Points, in no order, along strands that fork and pass close to each other.
Points whose rows are less than 38 apart are linked; no others are. Some points are linked to none.
J_266: [ 5  1  1 10 18  1 -2 -6 13 -3 -8  6 -6  1  0 -2 -3 -5  4  0  1  0  9 -8
  6 10  6  2 -2 -1  4 11 -2 -2 -3]
J_443: [ 10  -2  14   8  -2   2   1 -12  11  -7  -2   1  -6 -11  -5   0 -16   3
  -7   9  -3 -13  -3 -13  19  21  -6  -5   9   8   9   5  -7 -13  -4]
J_726: [  6  -2   0   1 -14  12 -10   0 -11  -2   3 -16 -15 -31  -2  -1  -5  -4
  -5  23  -2 -17 -10  -4   6  18 -14   6  10  -1  15  -4 -12 -16  -4]
J_125: [ -8  -5  13  -4   5   4   2  -3   4  15   5 -16 -15 -16   2   8 -18  -6
  -5   5   8 -15 -16  -1  -6  -3 -12  -1   6   5  10 -32  -6   2  -3]
J_783: [  3   6   3   0   4   3  13  -7  -6 -12  -8  15   6   5  -9 -12   6   6
   6   8  -4  -9  -1 -12  17  14  -1  -8  -4   5  -2  13  11  -1 -10]
J_457: [ -9  15 -16  -7  10   6 -21   3   1  14 -22   6 -25  -4  -1  13   2 -18
  -5   3   8  14  -8   3 -22  -6   8   1  -5 -15  -6  10  17   5 -20]
J_749: [-20  -8  -8 -10  18  -6  -4  23  -2   3   3 -24   1   0   7  17   8   6
   2  -1   2  -5  11  21 -16  -4 -17   7 -12   1  -7  -2  -9   9   9]
J_251: [  5  -2  -4  -2   7  -5  -2   4   5  -9  -1   6  -2  -2   8   1  -1  19
   0  -4 -10  -5   7  -7   5  19 -10   1   2   4   1  27 -18  -8  10]
J_876: [  2  11   6  -2   5   3  -8 -13 -22   3 -13   3  -9   4  -6   8  14  -6
   8  12   5  -1   4  -6  -3  16  -7  -1  -9 -15  -1  23  13  -9 -18]
J_623: [  2   0  11 -11  -7  -9   5 -20 -15  18   5  -3   5  12  -2   6  -5 -14
  -3  -4  13   4  -7   0 -16 -10   6  -4  -6  -4   1 -22   5   7  -9]
J_46: [  4  -5   1   1   0   3   7   5  23  -3  -1  -2 -12 -13   4  -1 -24   8
  -7  -5  -5 -12  -9  -9  11   3   0   0   9   9   5 -20 -10   6   1]
J_39: [ -7 -18  16  -1   6 -11   2   8   6   1  15 -22   3  -1  11  12 -11  13
  -6  -9   5 -12  10   6  -5   2 -26  -1  -4   7   6   4 -21  -1  19]
J_267: [  2 -10   7  -4 -13  -2  -5   8  -6  -1  22 -10   5   3  11   7   1  15
   1 -13  -1   7   3   8  -8 -10 -11   5   7   0   4   3 -17   4  17]
J_467: [ -8  -8   3  -7  12  -2  10   2   3   4   0  -9   1  -3   3   0  -2   3
   2  -3  -1  -8   5   6  -3   0  -7  -1  -7   9  -1 -17 -10   8   5]
J_560: [ 11   1  -4   6 -12   0   0   0 -13 -10   7  11   6  -4  -2 -15   4   6
   0   2 -12  -5   4  -8  15   9  -2   1   9   7   1  11  -3 -10   8]
J_793: [  7  10  -2  -6 -11   3  -9 -12 -38   4   3   3  -3  -2  -5  -2  12  -7
  -1  13   2   4  -5  -5  -6   7   1   5  -1 -14   2   8   9 -11 -11]
J_729: [ -2  -2   9  13  -6  -2   9  -3  -1  -3  11  -6   9  -7  -5  -3 -10  -2
 -14   4  -1 -28 -12   0  15  -7 -12  -6   2  17   6 -34  -5  -6   9]
J_408: [ 10   0   5   8  -2   4   8  -2  29  -6  -3   8 -12  -6  -1  -7 -23   0
  -4  -6  -5  -4  -6 -14  18   2  10  -1  14   5   3  -9   2   1  -4]
J_666: [  1   8 -10   2   3  14 -10   9  14 -11 -12  16 -22  -3   3   2   0   4
  -2   2  -7  15 -12  -5   2   2   5   0  17  -9   0  17   9  -6  -4]
J_404: [ -1   1 -14  -4  15   5  -5  11  14  -4 -12  11  -5   0   2   4   6  14
  -1  -5  -9   1   6  -3  -4  14  -3   3   1  -1  -4  25  -9   0   8]
J_6: [ -1   4 -11 -11   0   7  -6   5  -9   7   4   3 -16  -5   3   6   1  -6
  -2   1  -5  18 -10   5 -20 -17   5   8   8  -4   1 -11   6   8   3]
J_66: [ 10   5   3   1 -10   6  -2  -9  14   3  -3   9 -20  -4  -4  -7 -19 -14
  -3  -2   7   3 -14  -9   8   2  10  -5  11   0   9 -12  14  -3 -17]
J_19: [ 14   7   7  11  -3   5  -1  -3  14 -18 -10  12 -15   1  -6  -8  -4 -11
   3   4   0   7  -2  -9  23   0   4  -7   9 -13   7  14  19 -14 -14]
J_28: [  4   7  12   6   2  -3  10 -12  -6  -9  -6  12  14  16  -9 -14  11   1
   9   2   3   1   8 -10  16   7   4  -7 -11  -7  -5  19  14  -7 -12]
J_349: [ -7 -17  22  13   3 -16   1   4  12  -5  18 -23   9   1  10  12 -20  10
 -13  -3   6 -20   4   5   6  -2 -21  -4  -5  14  -2  -4 -19  -4  22]
J_897: [ -5  -7   4   0  -4  -3   5   5  -7  -7  10 -16   4 -16   1  -9  -8   0
  -8  11   1 -34 -10  -2  16   1 -22  -1  -2  11   1 -25 -13 -12   9]
J_672: [ 12   5   3   7   2   5 -12  -9  -4  -2  -4  -2 -14 -10  -3   4  -3  -9
   2  13   2  -3   5  -8   4  18  -4   5   5  -6  15  11  -1  -9 -12]
J_551: [ -4  10   7 -10 -10   0  11 -15 -19  -1  -8  11  20  23 -15  -6  20   4
   6   2  11   8  -4  -4   3   0  13  -9 -13 -13  -8   2  19  -2 -20]
J_688: [ -5  -3   5  -4   0  -9   2  -9 -11  12   6 -13  10   4   0   2   7 -11
   4  -5  10   4   4  10 -13 -13   3   2  -8  -2   0 -23   2   6  -1]
J_596: [  1 -12  11   0   6  -6   0   0  11   0   9  -8  -1  -4   8  10 -11  10
  -1 -10  -2  -6   8  -1   1   8 -11   1   0   4   5   6 -22   2  10]
J_561: [ 10  10  22  19 -21  -1  12 -18   7   1  12  17  29  25  -6  -4  -5   7
  -2 -12   0   5   1 -10  12  -7  15  -5   0   0   5   3   2  -2   3]
J_250: [  6   2   9  11   4  -7  -3  -8  30  11   2   5  -8   4  14   1 -15 -19
   2 -14   7  12  15  -3  -5  -4  12   2   0  -2   8   5   4   0  -6]
J_318: [  4   3  -1   2 -17   1   5  -6  -9   4   9   7  22  12  -5 -11   9   5
   4  -7   2  16  -2   2  -7 -13  19   6   4  -4  -3  -9   6   8   2]
J_211: [ -3  -3  -7   3  14  -3  12   4  20  -2  -6   7  10   7   2  -9   0   3
   6 -11  -4  -3  12   6   1  -8  12   4  -9   9  -8  -5  -4  14   5]
J_544: [  6   2  10  11   2  -1   2 -10   5  -6  -3   6  -1  -4  -3  -7  -5  -1
   3   2  -4  -8  10 -15  13  19  -2  -2   3   5   5  20  -4  -9   2]
J_4: [ 12  -5  16  20 -13  -3  -4 -13  10  -1  14   2   2  -1   3   2 -18   0
  -6  -4  -3   3   8  -4  13   3  -1   1   9   6  13   1 -13  -9  12]
J_564: [  0   6  23  -9 -10  -3  18 -30  -8   8  -2  16  11  23 -15   4  -5   2
  -3  -4  12   1 -15 -14   5   2   7 -16  -5   1  -1 -17  15   2 -16]
J_265: [ -8  -3  -2 -13   7   6   0  10   0  10   2 -18 -23 -19   5  10 -12  -8
  -2  10   0  -9 -11   3 -17   0 -12   3   5  -2  13 -20 -10   7  -6]
J_808: [ -5  -7  -4   6   6 -12  -2  -3 -16  10   6 -20  12   4   4   3  13 -24
   3   1   9  -1  14  11 -15  -9   4   9 -14  -3  -3 -21   8   6  -2]
J_665: [  7   3  -2   1   0   2  -8  -7 -16  -2  -1  -5  -4 -16  -5  -2   4  -5
   2  14  -3 -13   0  -9  10  19 -13   0   3   2   4   9  -2 -13  -5]
J_554: [  3  14   1   4 -19   5   5   3   3 -15  -4  19   9  21  -7 -13  16   2
   7  -1   3  18  -5  -2   9 -17  23  -3   2 -18  -2  13  27  -8  -9]
J_435: [-11 -12   0  -7  10  -6   6  14  10   0   9 -16  -5  -1   7   3  -9   2
  -2  -8   3  -7   4  10  -7 -11 -12   7  -1   4   0 -19 -10   9  11]
J_114: [ -1   3  15  -8 -13  -4  13 -24 -13  17   3  10  17  18 -14   4  -7  -4
  -4  -8  10   8 -14  -5  -9  -6  11 -10  -6   2   0 -23  10   8 -11]
J_219: [  5  -3  12  25  -9 -10   3  -9   5   2  19  -5  27   5   8  -9  -3  -1
  -1  -9  -4  -1  15   1   8  -5   1  -3  -3  10   2   4 -10  -4  17]
J_392: [ -2   7  -2  -9   3  16  -3  -4  -9  -7 -12  12 -17   1  -5   3  11   1
   3  10  -1  13 -18  -7   1   6   1  -8  10 -15   1  17  21  -4 -15]
J_784: [  0  -2 -21  -4   7  -3 -10  23  -1 -13  -9  -3  -6 -14   6   3   4  15
 -10   1  -8 -16   3   1  -1   9 -12   7   2  -1  -7  13 -13  -5  20]
J_207: [  3   2   0   5 -18  -2   6   3 -13  -2  13   6  33  11  -4 -14  10  16
   8  -6  -5   6   3   3   1  -9   9   2   5   6  -4   0  -6   6   7]
J_796: [ -5  -9   1  10   8 -11  15   1   9   0   4  -5  25   6   6 -15   7  -2
   2  -8  -7  -7  17   5   1  -8  12   0 -13  17 -10  -8  -9  12  11]
J_772: [  4   9   2  -7  -8   5  11 -11 -15   0   1  11   9  11 -12 -12   4  -4
   0   4  -3   5 -18  -5   1  -9  13  -7   0  -3   3 -17  17   3 -13]
J_775: [ 5 -4  1  5 -6 -1 -2 -2 -7 -7 11 -5  4 -6  3 -6  0  3  1 -1 -5 -7  6 -2
  8  1 -9  3  5  9  4 -3 -9 -2 10]
J_807: [-13  -6  12 -11   2  -5  15 -17   8  15  -2  -1  16  14  -3  10  -3   1
  10 -15   9   4   4   7  -8  -2   5  -6  -9  12  -1 -16  -6  18  -1]
J_299: [ -8   6 -23   2  15  10 -18  13   3   3 -11   3 -14 -11   5   9   6  -4
  -6   0  -5   7  -2   9 -15  -5  -2   9   6  -1   0   4  -2   3   4]
J_427: [ 13   1  -5   5  -9   8   6   6  18 -16   4  17  -8   3   4  -8  -6   9
   1  -8 -12   6  -3  -8  13  -6  11   3  14   1   1   5   4   5   2]
J_163: [ 11  -1   8  17  -3  -9  -2  -6  17  10   7   0   3   9  15   1  -1 -17
   3 -15   6  13  21   1  -7 -10  14   7  -1  -2   5   4   0   1   7]
J_438: [ -7 -13   2   6   3 -15  -2  16  -4 -11  17 -29   1 -10   8  -3  -6  -1
  -6   7   0 -21  11  10   9   0 -23   5  -1   5   1  -4 -14  -8  14]
J_587: [ -1   4 -25  -2  10   9 -18  16   4  -8 -12   3 -15 -15   4   3   6  10
  -7   2  -9  -5  -5   2  -5   1  -3   6   6  -1  -4   6  -6  -1  11]
J_909: [  2  10  -2  -1 -13   5   1  -2  -7  -4   0  16  19  22  -5  -8  18   7
  10  -3   2  21  -4   0  -1 -10  21   2   4 -11  -7   9  15   3  -4]
J_659: [  0 -14  16   5   2 -17   6   8  18  -9   7 -18   0 -11   6   5 -23  15
 -16  -3   1 -25   0  -1  11   3 -19  -3  -3  10   1 -12 -25  -1  18]
J_306: [ -9  -8  -7   8  10 -11  -8   3 -18  13   3 -22  17   5   4   8  22 -12
   9   3  10   2  20  14 -14  -4   0  13 -15   0  -8  -5   2   4  -2]
J_552: [  6   3 -13  -8  -5  14  -9   4 -22   2   8   1 -14 -11  -2   0   3  -8
  -6  13  -6   5 -18   2 -10 -12   2   3   7  -6   6  -7   1   0   4]
J_773: [-19  -7  -9 -14  12  -5  -4  11 -13   9   4 -18   6   2  -1  11  14   0
   6   5   2   9   6  23 -21 -12  -7   7  -9  -1  -9  -9  -5  12   2]
J_366: [ -7  -2 -17  -4  11   3 -10  15   4   7  -1  -4 -12  -4   5   5   3  -5
  -1  -7  -1  12   1  13 -18 -16   4  11   6   1  -4 -11   1   9   5]
J_456: [ -7 -11 -12   7   7 -16   0  12 -17   4  10 -22  35   5   0 -12  21   1
  11   4  -1  -5  17  13  -1  -6  -3   4 -14   7 -13  -8   0   1  10]
J_459: [  7 -11   1  12  -3   1  -5   7  15  -8   7 -13 -11 -14   5   3 -14  -1
  -9   2  -4  -9   8   2   7   6  -8   8   8   4  11  -4 -20  -7   9]
J_255: [  3   8 -11  -1   7   0  -4  -1   8   5  -8   7  -7   3   2  -1   1 -16
   1  -7   7  12   6   1  -9  -8  13   5  -2  -4  -4  -4  14   6  -9]
J_921: [ -1  -2  -7   2  15  -6   1   1  24  10 -11   2  -9   0   2  -3  -9 -18
   5 -12   4   3  15   1  -9  -1  13   2  -5   7  -7  -9   7   9  -8]
J_790: [ 10   3 -11   5  -3   8  -4   3   7 -11   2  11  -2   1   2 -11   1   0
   0  -7 -12   3   0  -2   4  -9   9   6   6   3  -1  -2   1   3   6]
J_809: [  9  10   0  -6  -5   6  -2  -4   6  -1 -17   6 -26  -4  -4  -6  -8 -22
  -3   8  14   1 -22  -9   0   0  10  -8   0 -15   2  -5  27  -8 -30]
J_154: [  0   6   3 -12   4   9  -1 -10 -18  -1 -10   8 -10   0  -7   6  12   2
   6  12   2   1 -11 -11  -2  15  -4  -8   1  -8   0  16  11  -4 -13]
J_352: [ -1  -8  10  -3  -2   3   6  -1  17   8   6  -9 -16 -12  -2   7 -28   4
  -9  -2   3 -15 -17  -6   5   0  -9  -3  10  10   7 -29 -11   5   4]
J_220: [  8  -9   6   4   3 -10   4  -1   9  -6   6  -1   1 -10   4   0 -16  15
  -5  -6  -9 -12   8  -9  13  17 -13  -3   3   6   5  16 -22  -6  13]
J_218: [ -9   0 -18 -10  13   4  12   8  19  -2 -17  15  -2   7  -4  -5   4   5
   3  -8  -7   4   2  10  -3  -6  18  -1  -7   6 -14  -1  -3  15   3]
J_314: [  0  -5   9  11 -14 -10  15  11   8  -1  17  -5  40  10  10 -15   6  21
   3 -12  -2   2  12   3   3 -11   7  -2  -3  10  -8   8 -20  11  18]
J_721: [  1  15 -14   1   8   8 -18   1   5   3 -11   7 -19  -6   1   6   0 -17
  -3   1   4  13  -2   1  -8  -9  12   4   2  -9  -3   6  14   2 -13]
J_27: [  9   4  23  23 -20   1  11 -16   8   0  11  13  24  15  -7   3 -17   8
  -9 -11  -6  -2  -3 -11  12  -9   2 -10   4  14   4  -4  -2   0  12]
J_272: [  4   3  20  11 -11   3   9 -13   4   2   6  13   9   4  -7   0 -19   4
  -8  -4  -4  -8 -11 -13  14   0   0  -8   6  13   6 -16   1   1   4]
J_619: [  3   3 -22  -2   4  17  -9  18   7 -13 -13  13 -24 -13   3  -3  -1   7
  -7   6 -10   2 -19  -3   2   4   4   3  14  -2  -3   7  -1  -2   3]
J_230: [ -9   1 -15  -9   4   1 -12   4 -32   9   1  -3   7 -11  -2   8  19   1
   4   5  -2   1   0   7 -15  -4  -8   7  -5  -3  -8   9   1  -1   0]
J_854: [ 12  -4  14  17 -13   3  -5 -13  13  -1   1  -2  -7 -19  -6   0 -20  -1
 -11  10  -2 -10  -9  -8  21  16  -6  -3  11   9  13 -13 -11 -12   1]
J_743: [-13  -6  -8 -16  -4  -2  15   2  -5   2  -2   1  22  12  -2   2  14  22
  12  -9  -3   9   4  11  -8   2   6  -2  -9   9 -11   3 -12  14   8]
J_93: [ -4   8   6 -10   9   4   3 -11  -2   1 -16  13   0  19  -8   5  17   0
  11   3  13   8   2  -3  -2   9   8  -9 -16 -11  -4  18  17   2 -15]
J_22: [ -4  10  14 -14  -4   6  13  -4 -14  -9 -13  15  -8  17 -16  -3  18  -1
   3  11  10  13 -24  -8   2  -2   9 -16  -1 -19  -4   7  33  -7 -24]
J_559: [  4   1  -9 -11 -16   2  -5  11 -27  -7  16   0   5  -6   1  -7   7  14
  -1   2  -9   3  -8   3   2  -8 -10   2   8   5  -4   3  -5  -3  14]
J_305: [ -7   6  -8 -13  17   5  -6   3  -8  12  -8  -7 -17  -8  -3  13   4  -7
   2   4  -2   6  -2   5 -21   4  -5   3  -1  -2   2  -3  -2   8  -7]
J_777: [  3   8   8   2   2  -6   4 -13 -11  -4 -14   7  15  21  -8  -5  20  -5
  11   2  11   4   5  -5   5   5  10  -5 -18 -14  -4  14  19  -4 -16]
J_838: [  9  -4   0   8  -3   1  -9   1   6  -2   4 -18 -17 -19   6   1 -13 -13
  -7   8  -1  -9   1   4   7   4  -8   9  13   2  14 -14  -9  -7   0]
J_518: [ -7  -5 -15   6  18  -6  -2  -1  -9  10  -7  -7  17   2   1   2  19  -9
   7   3  -3  -1  21   8  -5   3   4   5 -18   3 -12   4   3   8   0]
J_221: [-15  -9 -10 -16  10 -10  11  13  -3   1  -2 -10  19   4  -2   6  10  15
   7  -5  -2  -4   6  15  -7   0  -2   0 -15  11 -10  -5 -15  12  10]
J_533: [ -3   1  -4 -15   6   5  -9   1  -3  13   0  -9 -21 -13   1   3 -13 -19
  -2   7   4   2 -12   3 -15  -9   2   3   4  -4   7 -22   2   8  -7]
J_574: [  1  -1   0   0 -12   7   0   6  -6  -6   5 -15  -7 -25   0  -9  -9   0
  -8  17  -4 -23 -13  -1  11   8 -14   4   7   5   9 -19 -14 -12   5]
J_764: [  8   2   3  -1 -11  11 -12  -4  -9   2  -1 -11 -23 -22  -4   7  -8 -10
  -6  17  -1  -2  -5  -3   0  17  -9   5  13  -8  19   5  -6 -11  -9]
J_135: [ 10  10   5   0 -11  14  -4   1  11 -16 -13  12 -27  -2  -7   3   0 -10
   2   9   1  11 -11  -7  12   5   2  -6  14 -18   8  12  20 -12 -20]
J_932: [-13  -2  -2 -17  -2   7  13  -1   5   7  -5  13  12  19  -5   5   7  18
  13  -9   0  21  -1   7 -10  -3  16  -2  -2   2  -5   7  -4  16  -2]
J_971: [-16 -14  -8  -6   8 -17   8  17  -1  -1   8 -19  29   7   8  -1  13  11
   7  -3   0  -6  16  17  -2  -2  -8   0 -17   9 -15   1 -17   7  17]
J_959: [ -2  -4 -14   0   9   7 -12  18   5  -5   1 -19 -18 -19   9   9  -3  -4
  -8   6  -2 -10  -1  11  -8   1 -14  13   9  -2   4  -9 -12  -5   9]
J_821: [ -8   4   5 -10   0   1  10  -8   6   4  -8  13   9  18  -4   4   8  10
  15  -7   4  15   4  -1  -4   4   9  -6  -8  -7  -4  13   4   8  -9]
J_363: [  4  11  -8   3   0  22 -13   6   2 -13 -16  13 -26  -4  -3   3   7  -5
  -1  11   1  14 -16  -1   4  -3   2  -7  13 -19  -2  22  21  -9 -12]
J_940: [-21   8 -25  -2  14  10 -10   4  13  11 -22  13  -4   4   1  10   7  -9
   4  -3   2  17   5  15 -14 -11  20   3  -9   0 -14   4  12  10  -6]
J_169: [ -1   9  -7  -4   3   9 -10  -3 -10  -1  -8  14  -6   4  -2   5  14  -1
   3   6  -1  14  -4   5  -5  -1   7  -1   3 -13  -5  19  15  -4  -3]
J_469: [  3  -7   0  15   7 -10   1  -5  28  10  -3  -4  -9  -3   9  -3 -17 -25
  -2 -10   6  -1  18  -3  -3  -1   9   6   4   5   4 -11   6   0  -7]
J_88: [ -9   7 -12   3  24   9 -13  11  24  -1 -23  14 -12  -1   0  11   2   5
  -3   1  -5   6   4   0  -4  11  -4   1   0  -4  -3  23   0   1  -3]
J_653: [ -4   1  -9  -3  -5  -7 -13   8 -39   9  10 -17   7 -16   3   4  14  -5
   6  12  -2  -4   7   9  -5  -3 -20   9  -4   0  -6   5   3  -7   5]
J_699: [  6 -17  10  11   3 -10   0   6  22  -7   5 -17  -7 -18   4   5 -21   7
 -18   4  -1 -19   6  -4  10  12 -14   3   2   5  12  -5 -20  -8  14]
J_563: [  0  -7   6  22  -1 -14  10  -3  -1   2  14  -7  41   6   7 -18   9   0
   4  -5  -1  -5  20   3   6  -3   7  -1 -12   9  -7   3  -7   2  12]
J_11: [ -7 -16  -3   6  17 -17  -2  26  11 -12   8 -31  -3 -11  13   6  -5   1
 -10   4  -2 -19  16   9  -1   3 -22   6  -6   2  -2  -1 -17  -5  13]
J_3: [  3   4  27   2  -8   1  13 -26  -4   2  -4  17   4  13 -14   3 -10   4
  -2   1   8  -2 -18 -19  13   9  -2 -21  -1   2   5  -5  17  -4 -13]
J_127: [  1  -3 -20  -6   1  -6 -10  25 -15  -6  -2 -14  -3 -24   5  -1   6   8
  -4  11  -7 -23   5   3   4  10 -21   6  -2   2  -8   8 -10 -12  13]
J_878: [-18 -10 -12 -14   0  -6  -1  10 -20  10  10 -21  24   4  -3   2  18   8
  11   3   5  11   0  25 -11 -12   0   3  -9   1 -12 -10  -8  10   8]
J_273: [ -2   8   0   4  23   3  -3   2  26   1 -22  10 -10   5   0   1  -2  -5
   7  -4   0   5  11  -3  -1   8   5  -1  -9  -5   0  20   4   2 -12]
J_112: [  7  -3   2   7  -7   3  13   2  25  -6   2  14  -6   2   1  -5 -19  10
  -4 -16 -15  -2  -1 -12  13  -2   7   0  11   7   3   1  -6   6   6]
J_970: [ -1  -2  16  16 -11  -3  11  -7   4   1   9   2  17   3  -9   0 -19   8
 -11  -4  -4 -17 -12  -4  12 -13 -11  -9   6  22   2 -28  -5  -2  15]
J_582: [-11  -5  -7 -14  -4  -2   5   1 -17   6   5  -5  26   8  -4  -5  15  14
  10  -3  -1   8   2  12 -10  -7   7   0  -6   5  -8 -10  -6  15   2]
J_952: [  1   3  26  -5  -8   2  10 -21  -2   3   0  16   0  16  -8  11  -3   7
   4  -7   8   7  -9 -16   6  11  -1 -14   2  -1   6   9   9  -1  -8]
J_387: [  1  11   9 -21 -10  -3   3  -5   5   5  -9   8 -27  13  -3   2  -8 -14
  -5  -7  20  18 -15 -11 -13  -4  14 -12  -7 -18   0   4  28  -4 -28]
J_370: [ 13  -2   7  20  -9  -5   2  -7   8  -6  15   4  12   1  10 -11  -8   0
  -2  -4 -10  -1  15  -4  11   2   5   1   0   6   4  17 -14 -10  15]
J_982: [-11  -4 -10  -5  17  -1   6  -2  -6   8  -8  -5   4  -1   0  -1   9  -3
   8   0   0  -3   7   7  -4   4  -1   2 -12   4  -6  -6  -2  10   1]
J_598: [ -9 -13 -10   3   8 -16   5  17  -9  -2   5 -19  20  -2   7  -9  10   4
   3   5  -7 -13  18  10   1   0  -9   7 -15  10 -18   4  -7   3  15]
J_228: [  6   1 -11  -1 -10   7  -8   8 -21  -7  13  -2  -5  -9  -1  -9   3   1
   0   8 -10  -2 -11   4   4 -11  -6   5   9   2   5 -13  -1  -6  10]
J_621: [  6  -3 -12   1  -6  -4  -7   8 -14  -4  -3  -7   0 -23   2  -8   2   3
  -3  15 -10 -20   5  -3  13  17 -20   4   4   6  -2   9  -8 -17   6]
J_9: [11  0  2 21  0  0 -4 -4  9  0  9  2  5  4  9 -5  1 -7  2 -6 -4  9 20  0
  2 -1  7  9  2 -2  6 15 -7 -1 14]
J_576: [  5   7 -12   7  -1   6 -10  -1   0  -7  -2  13  -1   3   2  -7  11   1
   5  -2  -5  12   4   1   2  -5   7   5   4  -4  -4  17   7   0   5]
J_205: [  1   7   9  16 -11  -5  20 -10   2  -1   8  12  35  17 -10 -13  -4   2
  -4  -9  -3  -8   0  -1   8 -14  10  -4  -2  14   0 -20   1   8  -1]
J_423: [ 10  -2  11   8  -8   0  -6  -9  13   3  15   3  -8   2   8  11 -12   1
   0 -15  -2  10   4  -4   2   5  -2  -1  12   1  14  10 -12  -3  11]
J_718: [  1   7   9 -18 -10   4  11 -13 -24   0  -3  14   6  21 -16  -6  14  -1
   3  10   9  12 -21  -9  -3  -1  11 -13  -8 -16  -5   1  20  -4 -21]
J_510: [  5  11  -8  -3   4  13 -11   5  20  -2 -14  11 -28  -8   1   3  -9 -11
  -2   0   1   9 -10  -3  -3   2   8   2  13 -10   3   8  16  -4 -19]
J_826: [ -1 -10  10   6  -5  -8   1   6  -6  -7  21 -17  11  -3   5  -2  -8   4
  -7  -2  -2 -14   5   5  12  -6 -16  -1   1  11   1 -15 -11  -2  16]
J_319: [-14   4 -25  -6  13   8  -4  10  20   1 -21  18 -13  -1  -1   1  -1  -4
   2  -5  -2   9  -1  10 -10  -8  14  -1  -2   5 -14  -3   8  10  -4]
J_850: [  2   4  -8  -8 -15  -1   0   6 -25  -4  11   6  26  -1   0 -16  15  14
   3   1 -10   2   1   1   2  -6   0   2   6   6  -8   7  -1  -2  10]
J_452: [ 10   7   0 -18 -10  -2  -4  -7  -5  13  -3   7 -26   6   1   4 -11 -18
  -7   0  10  14 -17  -6 -21  -9  14  -5  -2 -19   3  -5  18   1 -23]
J_922: [  8   9  17   1  -2   0  -6 -17  -5  -3 -12   7 -20  12  -3   9   6  -8
   2   3  12   7   2  -7  -1  11  -1  -1  -4 -20   7  20  14 -10 -18]
J_474: [ 10   6  21  -1  -9   0   0 -24  -5   0   1   9  -8  16   0   8  -2  -1
   4  -4  13   9  -2 -10   6  11   3  -8  -1 -14   8  12  12  -7 -14]
J_747: [-11 -12  -3  -3  18  -9  -1  22   9  -4   6 -19  -3  -4  10   8   2   3
  -3  -5   2  -8  15  11  -9  -1 -18   8  -5   1  -2  -3 -18   3  13]
J_344: [  4  -1 -13   1   2  11  -6   9   8   0  -4 -15 -20 -25   5  -3  -5  -7
  -3  12  -4 -10  -9   3   0   2  -2   8  12  -1   6 -16  -4  -3  -3]
J_451: [  1  13 -11 -16   3   4 -11  -1 -10  14 -14   9 -23   1  -6   4   0 -18
  -5   5  10  15 -17   0 -25 -14  15  -4  -6 -14  -5  -2  22   6 -20]
J_522: [ -5  -1  -5 -10  10  10  10   1  -2  -8 -15  14  -6  -5  -7  -7   7  12
   7  10  -4 -11  -9 -12   9  15  -3  -7   0   2  -3  11   7  -1  -8]
J_496: [ -7   6 -10  -7   1   7 -13  -2 -24  10  -6   4   5   6  -2  10  20   3
   4   5   3  14   0   5 -15  -2   5   4  -6 -11  -8  13   7   4  -3]
J_53: [ -4   9   0  -5   0  -2   8  -9   3  -1 -11  15   9  21  -9  -9  10  -8
  10  -2   4  10  -1  -1   5  -7  23  -5  -7  -4  -5  -2  22   8 -13]
J_669: [ -4 -12  11  -7  -6 -12  -6  12  -6   3  18 -20   3   0  13  12   0  14
   0  -7   0  -1  13   9  -6   1 -25   3   0   4   3  12 -21  -3  16]
J_869: [  4  -6   3  -7  -8  -1   8   4  -4  -3  13   2   5   3   2   2  -5  18
  -3 -13  -6   3  -2  -1   4  -4  -6  -1   7   9   5  -2 -13   8  15]

Follow the links from the first point to the second, and from the first to the third. Name the last point that the two ways share.
J_773 / J_266 / J_127 | J_747
J_272 / J_496 / J_688 | J_392
J_3 / J_6 / J_726 | J_587
J_112 / J_299 / J_451 | J_666
J_273 / J_747 / J_659 | J_39
J_219 / J_467 / J_265 | J_392
J_921 / J_582 / J_909 | J_666
J_154 / J_438 / J_777 | J_747
J_876 / J_220 / J_699 | J_39

A fork is a point with three links, a tip a point with one. Leave the first point through the second and follow the links. Name the first fork or tip that comes.
J_474 / J_952 | J_747
J_114 / J_564 | J_392
J_854 / J_443 | J_39
J_299 / J_366 | J_554

A fork is a point with three links. Follow the links from the first point to the second and name the forks in between, in order.
J_826 / J_392 | J_747
J_299 / J_438 | J_587 > J_666 > J_363 > J_392 > J_747
J_39 / J_582 | J_775 > J_747
J_952 / J_764 | J_392 > J_363 > J_666 > J_587
J_921 / J_125 | J_721 > J_666 > J_363 > J_392 > J_169
J_552 / J_576 | J_587 > J_666 > J_363 > J_392 > J_169
